Each row is a point on a landscape with many peaks, with its height.
A climber steps from a point to whichever of its 2 nearest points has the largest rise for the distance, and stops where none of them is higher. Distance is the straight distance between rows; heights are no part of it.
maku h=72: [ 83 106  56  79 138 125 100 108  65 115  90  99  95 123  68 143  68 115
  98 112  87  84  87 106 114 105 103  85  73 128 117 109 106  80]
vis h=628: [ 64 107  80  99  93 133 128 103  91 108  90  89  95 133  76 126  56 119
  82  87 127  59 116 121  92  60 125 111  97  61 116 114 110  77]
zopo h=539: [ 84 145  87  91  80 138 142 136  83  94  82  84 116  79  96 121  68 104
  93 119 135  94 121 105 161  76  68  97  74 109 114 113  62 104]
nul h=560: [ 72  88  60  99 103 120 100 110 100  98  96  94 105 128  84  96  77 104
  79  74  97  71 135  93 104  65 127 111  99  83 103 109 106  97]
fudob h=55: [ 68  76  50 116 103 115  69 108  95 119  82 114 107 149  76 111  97 102
  94  62  93  97 103  94  94  91  76  86 115 115 100 139 135 107]
dun h=97: [ 95 114 139  84 113 104 127  81  94 100  76 108  55  83  82 137  90 112
 108 154  90 111  87 132 111 135  75  89  73 127 114  87  92  51]
lod h=269: [125 106 127 127  79  82  87 106 102  76 143 110 140  83 109  60 111  98
 115  83 115  97 125  89 106  84 164 114  89  56 116  83  53 155]
vasik h=638: [105  91 102  79 127  50 110 104 118 102  69 111 115 125 105 122 126 108
 113 104  93  92  53  98 144 116  43 100 125 102 101 111 105 135]
pided h=558: [112  61 126  79 122 103  92  61 132  78 112 105  60  61 104  71 147  76
 102  96  52 117  94  89  63  81 123 110  96  77  81  97 118  76]
Telu h=167: [ 74 112  96 108  85 116  90 109 135 112  75  98  86 104 100 111 122 126
  96 121  99 129  93 107  76  98  10  86 134 102  99 129 129  98]
nir h=451: [118 113 131 112  86 115 110  72 110 116 104  94  67 116  96 108  87  99
  80 115 131  90 128 129  62 104 152 100 106  46 100  94 122  46]
zom h=357: [ 93 110 126  94  71 111  94 105 125 143  74  83  90 109 125 110 101  94
  90 131 120 106 122 101  70  89  67  84 130  43 106 132 144  65]
nor h=283: [112 112 100 113 120  71  85  74  87 108 110 113  92 105  99 118  99 121
 105 124  78 118  27 109  87 152  82  70  93 128 101  74 113 110]
taf h=484: [ 99 137 120 170  70 126 137  92 118 120  97  79  96  92  90 102  46 115
  79 118 169 109 121 130  74 106  93 109 101  83 104  98 107  65]
setef h=272: [ 90  91  74  64  90 116  96 108  72  88  93  92 118  98 115 103  92  76
 107  92  74  96 139  87 134  73 111  92  70 113  87 114  70  93]
mafos h=438: [ 74  97  66 126  93  91 105 117  86  86 122 114 130 118  63  89  60 127
 110  70 127  67 116 101 110 101 123 131  85 128 121  67  67 149]
Fol h=469: [109  83 126 126 117  56 112  79 142  91 109 117  96  94 105  95 137 119
 103  90  99 114  34 113  86 127  69  93 129  83 104  75 123 126]
bovaf h=264: [ 95 108  83  80 104 113 102 123  87  70 112 106  93  71 106  84 112 105
 119 107  83 113  91  79 124 103  86 106  71 147  98  85  75  95]
lekil h=387: [ 81 101  86 123 100 110 108 131 124  92 106 106  99 108  90  82 117 130
 103  85 117 103  77  90  90 108  63 113 117 125  90  99 122 114]
bib h=299: [116 103  92  58  93  87  89 113  63  81 120 102 130  89 119 103 102  81
 124 102  78 107 131  76 161  82 102  93  52 117  94 110  49 109]
dubuf h=174: [107  82  66 105 128 101  73  80  86 118  94 108 115 163  94  99  66  98
  66  77  84  64 128 117  67  90 167 104 107  87 103 123 112 104]
fonok h=436: [107 106 117  43  98 132 127 109  97 101  79  81  87  88 132 127 110  93
 105 123  89 114 127  91 130  72  59 101  91  93  95 123  86  69]
godon h=48: [ 77  88  75 134 105 110  70 114 118 126  81 105 110 150  87  94 108 126
  93  78 115 109 110  94  83 102  59 101 128  86 103 136 154 108]
gavop h=813: [ 89 136 115 104  85 123 133 110  74 100  99  75 113 106  87 144  49 119
  91 126 133  81 117 122 118 105 106  92  82  81 112 104  86  95]
mozu h=302: [ 88 114  88 127 100 109 104  93  77 105 128 103 126 133  81 113  33 136
  77  88 117  81 126 130  76 101 151 109  84  87 129  84  64 141]
zugin h=639: [ 85  78  98  60 131 114 119  99 116  97  68  91  93 122  90 109 111 101
 101  92  93  78 106  98 115  81  80 117 112  86  88 121 121  92]
Darar h=551: [126  97 116  76 125  53  78  88  84  80 131 109 123  81 109  85  91  68
 144  75 109  64  53  82 154  97 154 111  78 127 113  80  71 132]
fak h=334: [ 83 125  78 100  59 119  97 117  71 104 107  85 129  85 125 111  89  84
  81 112 109 121 130  93  93 104  81  75  95 105  98 102  85  88]
buf h=301: [ 67 124  65 126  38 120  85 122  98 108  97 100 115  88 126  73  96  91
  84 101 112 130 142  80  79  85  79 100 104 100  96  97  94  96]
Gaz h=653: [130  92 124  84 109  89  97  80  96  91 110  93  82  75 113 103 128  82
  96 110  74 126  75  90  78 130 104  84  99  98  85  79 102  94]
Fabur h=502: [108 130 148 108  61 127 126  86 111 107  93  86  68  82 109 111  95  84
  91 125 141 103 137 115  87 102 120  99  91  51  90 100 105  42]
tuvu h=474: [118  55  87 133  76  62  57  99  99 106 124 139 142 107 114  42  96  60
 109  59  91  77 124  94  97  72 160 117  92  87 110  98  60 147]
Zuv h=679: [ 87  66  89  35 158  82 106  82  98  93  57  89  81  97  83 109 106  81
 105  95  51  77  92  89 138  76  97 119  92 126  95 138 101 104]
Pemib h=213: [ 65 105  77  77 134 137 123 125 112  84  82 116  67  89  68 100 110 133
 102 111  71  94  61 112 132  90  47 115  99 163 106 106  91  92]
dife h=90: [ 86 103 120  97 149  94 114  78  93 104  73 115  73  94  75 132  92 133
 110 137  64 102  58 133 110 128  54  90  77 127 115  93 111  75]
lezu h=259: [135 107 104 110  61  71  72  92  71 110 125 104 154  95 119  88  92  83
  93 106  81 106 110 100  84 122 151  83  97  93 116  88  60 139]
Fibug h=121: [136  93  86 102  67  57  60  93  83 106 113 114 132  77 145  90 101  40
 125  78  66 109  62  85 116 119 141  76 100 121 106  91  61 132]
mab h=576: [116  80 137  56 157  76 112  60 100 101  64  93  79 116  93 135  99 102
 106 129  50  84  74 119 112 106  89  87  98 100  96 107 113  87]
nes h=169: [123  97  92 108  64  85  69  97  81  78 137 111 135  71 119  77 113  70
 120  80  79 116 131  75 123  80 146  79  68  90  90  95  46 123]
pak h=624: [ 77  62  74 107 120 101  71 108 127 113  79 112  90 131  98  53  98  92
  88  60  93  84 128  84  87  69 123 131 116  79  92 116 142 104]
vodo h=393: [117  88 117 123  99 120 104  97 111 104 123 100  66  88 103  73 103  98
  94  99 117 100 130 107  61  95 164 121  92  63  94  79 111  69]
fofo h=374: [ 90 140  93 140  63 119 101  99  88 110 111  73 108  77 106 113  66 110
  72 115 133 127 122 109  67 109  95  82  99 101 104  95  89  89]
Remu h=548: [107 123 140  65  77 125 142  91  98  82 104  84  73  83 107 122  87  98
 105 121 125  99 134 116 111  88 113  90  74  71  91 107  86  45]
dilor h=473: [ 88  57  75  66 112  75  95 110  92  90  85 106 124 123  75  86 101  71
 108  55  99  55 110  86 141  69 118 129 105 116  88 113  88 116]
taz h=214: [143 114 120 127  69  86  80 108  89  70 161  99 121  58 115  65 130  84
 112  91 107 118 124  73 115  77 148 100  87  71  98  82  62 121]
tuf h=242: [ 98 100 100 112 144  91  98 110  82 103  92 103 105 135  61 144  91 134
 108 108 121  87  61 120 116 136  70  80 105 124 106 101 121 122]
peti h=157: [ 79  91 116 103 100  97 105  92 151  99  80 110  73  99  91  99 138 132
  99 112  78 120  81 118  64  92  33 101 123  87  95 112 128  83]
levun h=615: [ 60  94  72  98 109 150 128 111 110  86 103 102  51  96  70  99  92 131
  93  82 105  98  90 106  88  88  89 122  90 140  90  92 118  69]
Gede h=500: [ 84 102 118 111 104 119 118  77 123 110  83 103  70 124  81 141  91 128
  90 110 116 106  90 126  65 121  66  85 114  84 106 118 138  70]
Buz h=222: [ 81 120  78  99  66 139  79  96  75  87 138  88 101  73 117  90  95  94
  82  95  91 130 154  80  83  60 135  72  68  92  86  92  70  72]
pupem h=377: [117 111 138 108 113  61 125 112 107  87 103 101 109  90 104 104 112 115
 112 111 126 103  44 102 121 145  75 103 111 103 101  71  99 134]
podip h=420: [ 90 115 109 110  81 129 114  83  98 105 113  93  63  70 102 120  93 113
  89 121 102 121 109 104  55 112 100  79  98 108  91  86 113  53]
Pamus h=466: [ 83 106 101 119  86 147 122 113 117  72 136 102  56  66  92  72  97 117
  94  94 126 111 114  95  78  93 128 127  83 117  88  75  99  64]
kulam h=644: [ 94  83 105  46 176  76  94  71  81  82  83  98  71  91  82  95 101  89
 115  97  59  74  70  88 148  88 117 121  78 135  95  98  90  96]
virap h=734: [125  66 111  73  98  71  72  91 112 111  74 100 122 112 126  68 129  47
 109  85  67  91 116  73 107  78 128 110 130  62  87 137 119 115]
Potik h=342: [100 108  76 138  85  97  92 108  77 117 116  96 144 146  83 113  59 122
  79  89 122  86 112 127  82 117 125  89  97 100 123 100  97 138]
Parar h=478: [ 83 129  73 109  75 121 121 140  84  99  82  91 133  99  92 113  77 106
  93 105 128 103 100  99 137 108  61  98  94 127 111 107  79 123]
luvo h=450: [133  72 108 109 117  72  59  82 136 126  90 112 108  95 122  63 151  68
  96  90  69 103  74  78  62 101 116 102 137  57 104  95 133 118]
goru h=543: [ 99 121 116 139  86 119 125  88  98 120 103  84  77 114  81 135  68 120
  86 115 146 109 101 135  71 131  88  90 109  96 106 107 130  70]
ferat h=235: [ 71 112  75  72 120 138 124 132  80  88 101  95  86  89  85 107  96 114
 114 109  92  89  91  96 139  89  76 111  72 153 105  98  84  84]
Rida h=234: [ 89  95  84  64  88 128 109 124 109  75 107  99  85  71 116  82 135  93
 105  97  81 113 112  72 119  76  82 111  88 116  83 112  85  85]
Deme h=315: [114 107 108 120  78  67  87  98  82  95 129 112 156 109 101  92  71 106
 111  91 100  88 102 114 104 120 148 105  89 101 126  74  44 168]
vupoz h=495: [116  86 109 123  87  71  72  89 133 106 100 114  97  75 128  74 153  83
  98  89  79 134  62  75  70 103  87  93 137  76 102  78 123 116]
moru h=419: [ 89  87  81  86  80 100 102 125 106 117  69 104 136 134  99  98 106  85
 102  92 106  86 122  82 124  91  61  97 116  87  99 122 107 107]
vedi h=505: [ 74 116  93 119 107 126 132 125 106  94 115  94  94 118  56 103  73 134
  97  88 148  71 112 103  94  97 113 125  94 109 101  82 102 107]
Ladet h=327: [101 110 121 131  92 119  84 101 113 137  83 101  84 138 110 104  77 116
  82 107 143  96 117 124  60  96  90  86 124  43 101 126 154  66]
begi h=186: [106  70  63  93 129  94  61  69  91 127  82  97 104 147  90 100  83  86
  79  80  60  78 112 104  71  95 132  91 122 105  87 142 129 106]
dito h=238: [ 87 150  99 140  54 139 131 113 124 123  72  72  84  86 102  95  58 105
  86 110 167 106 112 125  90  77  39  98 128  77 118 142 123  67]
zovu h=448: [ 88  70  74  85 115  81  97 119  99 110  64 106 130 152  73  96  99  90
 110  69 102  61  97  92 133  95  82 110 110 118  95 122 106 122]
Kav h=138: [ 91  74 124 108 131  88 105  98 142 111  82 111  90 136  84  96 119 125
  95  92 118  74 104 110  84 102  92 110 133  70  86 112 149 101]
ven h=292: [ 96 103  92 125  96 107 102 116 107 111 112 100 106 117 100  81  96 105
  86  93 121 105 122  93  68 101 116 109 109  82  96  94 128 100]
fefe h=161: [113 138 134 124  52 110  82 101  98 109 113  69 106  55 125  96 103  82
  82 132 130 125 158 103  86  75 119  76  98  42  83  89  81  70]
lim h=544: [132 100 138  62 130  91 105  78  78 103  94  95  87 105 107 135  92  97
 106 140  74  85  84 122 108 135 109  78  95  91 104  92 108  85]
nas h=261: [102 123 104 126 117 103 104 101  80 105 105  92  89 103  77 136  79 139
 104 120 113 107  52 123  91 154  64  84  89 139 111  90 115 108]
veza h=322: [ 86  85  71 153 121 105  91 113 106 115 120 115  93 142  84  78  92 130
  79  74 133 103 110 100  56  99 113 119 111 105 100  87 137 111]
ralem h=142: [134  90  74  93  66  71  52  83  61  97 127 110 128  75 127  91 108  49
 117  83  53 110 110  83 123  93 154  82  77 123  99 103  47 120]
ribin h=335: [119 107 105  59 101  70 102 119  57  88  94  92 113  80 144 104 110  80
 137 112  79 119  90  80 174 103  80  93  73 131 101  92  59 119]
vovod h=102: [133  97 116  91  95  51  83  91 101  95 117 114 118  83 147 104 114  42
 122  86  95 103  34  78 147 118 131  90 109  98 112  83  78 134]
domip h=288: [ 75 137 104 127  52 141 110 112 109  94 124  79  84  65 113  70  95 102
  75  99 131 124 141  97  91  66 109 107  85  83  85  94  84  72]
veg h=333: [125 132 115 102  87  62 110 119  78  90 103  90 130  90 123 105 102  99
 123 110 118 112  51  92 145 142  74  98 104 128 108  70  77 141]
Pokol h=199: [127  75  76 110  94  83  56  82  87 126  93 113 131 131 120  80 100  69
  88  85  59  98 108  99  71 111 137  85 127  99 100 125 111 114]
kivol h=493: [100 100 153  80  84 115 130  87 143  95  71 102  56  77 116  99 139 103
 105 127  99 123 126 112  88  95  69 106 112  71  90 105 114  56]
tifu h=304: [109  83  81  99 138  69  83  75  82  97 107 107 101 115  97 106  91 100
 111  85  69  96  46  98  98 134 111  93  95 136 110  81 109 121]
zaduz h=618: [140  89 140  69 154  57  83  70  90  75 132  90 100  74 100  95  98  76
 136  93  98  61  70  97 141 103 166 123  90 107 110  78  88 113]
Reb h=386: [100 105 114  91  85 105 106 114 114 112  80  92 112 109 118 108 110  95
  96 113 105 102 121  91  96 104  65  94 124  63  88 116 122  92]
zako h=677: [122  69 104  94 131  96  92  78 104  90 132 100  84  93  97  74 111  81
 101  82  87  95  87  93  74 108 161 117 109  98  92  94 118 105]
Fafot h=540: [ 70 120  90 129  82 160 138 119 115  90 114  96  45  89  70  94  77 135
  86  92 141 107 105 122  85 100 100 127  89 132  95  87 100  68]
gub h=336: [ 92 111 118 131  73 127  99 103 105  83 142  98  77  76 105  68  97 107
  83  90 125 117 153 100  79  54 163 116  73  57  88  80  83  69]
pom h=414: [ 98  71  72  84  81  79  94 117  92  91  93 112 121 103 122  77 112  77
 120  73  88 100  98  72 128  97  85 109  97 118  92 106  84 114]
Rari h=116: [125 123 137 103  84 104 123 108  86  87 112  83  94  69 111 113  96 101
 103 128 119 123  99 110 101 135  90  94  97 105  86  78  88  82]
fuso h=250: [ 78 104  60  77  79 141  85  92  67 104 104  89  99  99 111 112  84  87
  82  98  71 102 135  88  91  57 120  75  70 106  93 115  85  72]
Tivud h=196: [ 74 107  67  86 113 136 120 123 126 102  69 112  82 113  64 125 116 128
 102 106  98  98  76 109 120  80  28 100 120 125 118 130 111  96]
saf h=724: [103  70  93  80 101  58  96 102 130 106  65 118 122 124 115  92 144  92
 122  77  82  94  82  78 129  95  46 110 142  96  91 132 119 133]
lum h=461: [ 89 109 117 126  84 111 112  63 131 127 100 112  44  93  88 124 104 114
  78 119 115 128 108 119  38 120  85  83 104  99 101  93 128  52]
Fira h=422: [100  93 112 132 117  78 114 102 126  91 103 109  93 114  87  94 111 134
 104  90 127  97  60 110  88 138  78 111 118 119  97  88 125 124]
furof h=524: [ 92  77 139  87  99 107 110  76 148  87  92 113  51  74  98  88 146 103
 101 109  72 119 107 102  67  84  98 105 113  72  81 101 124  61]
nen h=148: [ 93  74 133  87 124  78 118  84 164  82  74 110  80 104  88  96 147 124
 107 101  83  90  83 113  86  87  68 115 135  67  92 116 127 103]
kig h=409: [148  90 124 109 106  82  78  91 109 124 102 106 114 113 120  81 129  80
  90 108  85 101  99  97  61 125 138  97 132  47 100  94 124  98]
monu h=516: [ 84 105  87 104 111  81 104 121  78  71 133 103 121  90  81  87  82 118
 133  84 119  66  91  93 136 105 129 131  79 148 115  72  74 132]
Keto h=518: [120  97 144 106 108  74 114  83 120  98  83 106  91 113 102 124 129 116
  99 120  97 111  69 115  81 134  62  83 126  84  89  93 121 103]
dukep h=509: [ 82  60  82  88  98  83  88 106  91  71 113 111 125 102  79  65  86  77
 124  53 101  60 128  87 139  64 138 130  82 118  94  98  58 125]
voros h=695: [ 82 143  89 129  81 139 146 113  91 108  88  73  95 104  67 138  41 115
  84 108 158  86  98 134 104  83  83  94  97  86 125 125 108  89]
getak h=87: [148 112 125  72 124  65  77  79  86  88 124  96 100  68 142 100 117  56
 132 104  71 113  40  74 136 113 127  84  84 111 112  75  70 107]
lokag h=697: [102 127 132 100 104 106 121 111  75  89 111  79 113  91  83 114  66 125
 115 118 131  83 109 118 126 122 123 109  72 105 109  77  82 110]
lof h=373: [114 116 113  56 108  87 119 122  78  99  73 103 103  93 127 125 117  98
 110 127  80 115  80  98 156 102  39  96  85 128 116  99  74 102]
tipeb h=443: [100 114  95  82  70 119  86 100  98 103 100  89  83  54 128 104 133  96
  97 125  78 138 112  82  69  93  71  76 101 109  82  90  94  70]
gonu h=562: [102  90 100  92  87  75  89  92 118  89 101 106  95  65 137  86 150  89
 102  97  60 141  57  80  89 103  57  92 117 108  90  83 104 110]
Gam h=636: [ 60  74  81  71 163  90 111  87 114  76  78 114  68  92  57  89 109 109
 107  80  49  82  60  92 116  75  72 118  94 152  93 101 110 110]
geg h=75: [125 116 124  81 131  68  86  71  85  83 124 101  73  53 123 101 119  92
 129 122  54 129  34  82 117 115 109  82  75 120  99  63  68  91]
seve h=137: [128 130 133 110  61 106 103 111  92  84 128  74 102  49 114  94 127  87
 104 119 119 131 129  88  94 105 113  80  95  73  80  77  76  84]
tazav h=355: [128  87 112 136  68  88  61  81  97 103 141 130 149 106 109  62  99  83
  95  87  89  86 126  94  89  81 180 108  93  71 119  88  30 158]
nol h=689: [110  88 121  59 152  79 108  87 100  71 111  97  86  83  84  92 105  96
 123  99  96  76  59  95 135 111 121 124  91 116  93  77  95 100]
tegiz h=555: [ 81 102  76 125 137 118 117 114  92 108 105 101  87 137  46 129  73 149
  91  83 155  73  91 124 102 107 107 108  96 117 108  93 119 100]
gizu h=595: [124  96 118 102 108  67  86  59 104 112 105 105  83  67 118 117 138  90
  88 124  52 130  53 111  57 127  89  68 120 101  93  67 109  90]
sil h=423: [ 77 113  67 151  74 103 109 133  97 104  97 104 139 121  77  95  79 114
  86  83 140 101 113 101 111 111  68 109 107 119 109 107  97 140]
lene h=729: [120  81 102  51 120  85  90  70  93  86  93  88  94  86 113  99 123  69
 100 102  47 105  89  87 111  97 118  90  96 103  85 108 101  90]
sipu h=604: [ 89 115 108  90 124 100 122 131  92  77 104  92  97  89  72  99  85 128
 121 104 129  69  82 104 138 116 106 126  87 133 105  73  84 104]
Mip h=300: [102 113 119 134  92 102  97 113 117 130  87  89 104 132  97  84  82 100
  76 110 144  91 136 117  78  96 117 112 110  35  98 102 135  97]
kufe h=221: [118  92  87 105  84  90  68  84  76 116 104 114 149 133 107  89  82  84
  75 104  76  88 125 106  72 104 152  93 103  85 101 106  73 122]
bufod h=606: [130  76 102  94 117  99  69  69  99 106 116  98  86  70 111  76 135  61
  85  94  53 115 100  81  56  95 154  98 118  80  90  96 113  84]
Dol h=781: [101  77 110  84 125  86 108  99 108  71 118 109 101  98  91  78 112  92
 105  77 106  73  81  89 108 101 120 123 102 102  92  81 112 116]
mutu h=605: [ 93  82 115  45 155 107 131  86 112 100  68  97  71 116  74 137  98 104
 104 113  80  63  94 114 123  94  85 107  95  98  93 125 114  68]
kogud h=369: [ 86  85  59 134  67  85  60 105 101 126  96 115 115 108 117  91 116 100
  98  87  88 135  89  81  67 124  58  77 122 115  95  99 123 118]
Boko h=616: [ 80 121  87 127 110 145 133 116  85 113  84  98  71 121  53 154  67 133
  96 102 157  83  80 132 101 107  77  91  97 105 119 124 128  80]
bupov h=570: [106 100 112  94 106  86 130 108 118  98  71  95 105 106 107 124 126 119
 103 123  90 115  71 112 113 120  21  89 124 101 108 114 110 118]
Pabi h=672: [112  55  88 106 108  78  53 106 120 124  77 125 112 122 111  42 111  57
 106  72  85  83 127  80  88  76 140 125 117  74  86 124 136 112]
budos h=797: [125  71 122  57 124  81  91  72 119  96  71  89  96 105 122  89 128  63
 101 100  50  95 105  95 100  90 104 103 125  63  82 133 117 101]
faf h=508: [120 108 117  87 131  98  96  81  72 108 114  98  92 100  91 116  75 110
 101 125  83  95  82 115  92 146 135  87  70 122 106  87 106  93]
Bub h=256: [ 92 116 100  95  57 137  96 129 115  85 118  88  88  66 123  69 128  94
 101  98 109 120 140  73 103  60  94 106  88  92  75 106  85  67]
Maka h=678: [ 90  65  89  57 142  83  96  84 106 110  48  97  97 138  76 128 115  97
 103  87  65  75  94  94 132  81  66 101 125 103  99 143 119 114]
tibi h=376: [ 99  75  71 125  90  66  81  98  83 111 123 120 144 142  77  90  70 110
 110  71 108  67 119 108 109 111 138 106  92 117 113  88  64 162]
Memok h=363: [152  89 114 118  99  56  80  96 102 111 119 108 133 118 126  81 124  80
  96  96 100  99  70  94  82 132 142 100 138  69 113  87 110 134]
lukob h=645: [103  73 114  81 148  63  92  80 125 107  64 105 107 141  86 128 123 117
 103  99  79  84  73 120 115 102  59  94 130  87 101 130 121 125]
morig h=424: [ 98 134 125 162  65 114 109  91 107 118 116  75 109  79  98  93  62 114
  72 109 148 122 133 113  58 101 136 105  93  70 100  79  93  98]
kif h=82: [ 91 101  89  75 130 109 110  91  79 104  80  97  95 101  91 133  87 117
 103 129  68  99  75 100 113 120  70  81  75 128 106  97 104  84]
lufaf h=383: [ 65 117  75 150  68 117 102 113  89 113 105  97 132 128  90  94  52 111
  77  90 136 100 128 101  91  93 107 102  86  95 112 101  78 135]
godu h=332: [103  85  63 110  99  83  84 103  74 108 111 112 125 127  88 101  84  97
 112  77  95  88  90  98 102 127 114  91  96 130 103  90  94 127]
loz h=406: [ 91 105 110  89  88 144 107  89 102  78 127  90  48  59 107 100 104 101
  96 109 111 119 125  92  75  77 128 102  79  94  84  93 104  39]
teko h=691: [ 68  85  74  76 136 127 112  92 109  74  97 105  54  85  74  86 109 114
  96  93  59  98  86  90  90  92  92 113  79 152  87  89 107  87]
fos h=63: [ 79  99  56  92 111 129  89 112  78 121  76 108 111 143  68 143  71  99
 101  88 106  84 106 109 103  88  81  76  98 108 115 133 121  94]
Tika h=457: [118 119 103 115 109  97 100  97  71 106 136  87 110  97  98 119  72 117
 101 117 104 101  89 115  67 138 156  99  86 117 107  64  93 114]
rak h=399: [ 82 105  74 107  65 100  75 112 103 119  86 106 105  79 129  96 126  85
  96 115  80 137 114  81  69 103  41  78 128 113  95 107 110  92]
lav h=298: [ 96 121  77  87  80  97  97 114  65  96 106  93 110  80 125 106 101  93
 102 125  81 128  93  82 105 119  85  82  79 143 104  83  83  99]
lela h=257: [ 87 146  95 164  62 120  96 124 126 127  76  75 106  92 113  81  80 109
  77 109 162 127 121 104  71  92  40  95 134  83 104 126 133  82]
febak h=603: [ 99 142 120  70  84 139 147 123  78  78  95  72  88  79 103 132  79 107
 109 124 132  97 124 112 144  77  90 107  62  95 104 115  66  61]
poma h=379: [135 109 103 139 108  87  92  94  88 115 142  99 130 123  97  95  75 116
  84 107 121  99 115 130  53 131 168 108 104  93 117  69  93 135]
dovil h=190: [ 91 132  96 124  54 123  72  91  86 108 130  93 111  66 116  80  91  93
  70 117 106 131 168  92  75  61 132  73  84  50  87  88  61  85]
boro h=405: [ 98 104 109  40 131 124 138 120  91  92  62  94  80  84 103 124 118 115
 116 130  85 102 109 102 161  76  41 103  78 124 113 111  76  75]
Ref h=312: [143  90 111 132 118  64  86  97 100 113 129 110 141 141 103  94  94 102
  95  89 123  78  85 115  80 127 150 111 122  83 118  82 107 143]
gavo h=578: [ 71  61  62 105 125 118  96 114 112  86 102 108  89 125  79  73  85 100
  90  51 104  70 125  80  91  70 138 147 108 105  91  97 121  94]
kos h=352: [ 87  70  75 136 107  87  83 107 126 106 111 127  92 116  98  63 125 107
  94  68 105 119  87  78  72 105  92 120 116 110  92  88 139 115]
pozo h=479: [113  87  91  77  87  61  93 102  80  77 111 108 123  90 120  79  97  68
 137  73  94  82  78  77 158  97 123 106  81 132 101  92  65 137]
Duz h=497: [ 93 106 105  75  93 101 104  89 114  92  88 102  80  66 115 107 136 110
  91 122  63 139  78 110  83 112  41  85 103 124  95  85  97  85]
Mas h=358: [105  82  71  83  61  91  95 134  98  73 110 114 119  69 128  72 132  65
 136  71  83 104 110  69 150  76  78 110  76 138  81 112  53 114]
lov h=708: [ 96 111 109  87  96 115 121  95  89 110  98  86 100 115  95 133  70 107
  84 109 118  77 118 121  92 102 119  93  90  66 103 118 108  73]
dur h=275: [ 77 124  70 147  60 112  79 133 113 131  83  98 124 104 117  74  89  98
  83  96 133 134 127  85  79  92  48  99 121  97 103 114 121 109]
Nobol h=181: [ 78 113  77 101 100 133 103 122 107 113  72 104 100 114  89 145  96 116
  95 111 111 117  91 107 100  91   8  75 131 111 118 145 125 100]
nada h=582: [103  65  90 100  87  71  79 104 104  77 124 129 125  96 107  52 108  58
 120  53 100  75 119  76 117  78 144 121 100  99 100  96  83 126]
zev h=465: [ 88 102 134  48 103 132 148  92 127  91  69  96  60  89 111 121 125 105
 107 117  89 103 115 104 116  74  68 110  99  83  90 123 106  52]
talun h=104: [117 117 159  79  91  99 131  84  97  97  83  86  76  75 108 140 101  95
 103 155 106 125  97 119 110 133  61  85  95  99  95  90  92  70]

Two climbers start at each pair of points below. Name the first point that both come to, or write -.
begi / fudob | -
veza / Ref | Maka
nas / talun | -
vovod / ribin | -

For each start below, name the point where the climber stops.
fos | Dol
setef | Dol
getak | nada
Mip | nada
ven | Maka

Call two points neighbours if one is among the 2 nearest of the other. Go from one point of each pair to the other, from neighbour to neighbour, staying as high as possible. Name the lowest point that can't be avoided.
febak / teko | Rida
Dol / Maka | kulam
teko / goru | loz
budos / gavop | nul
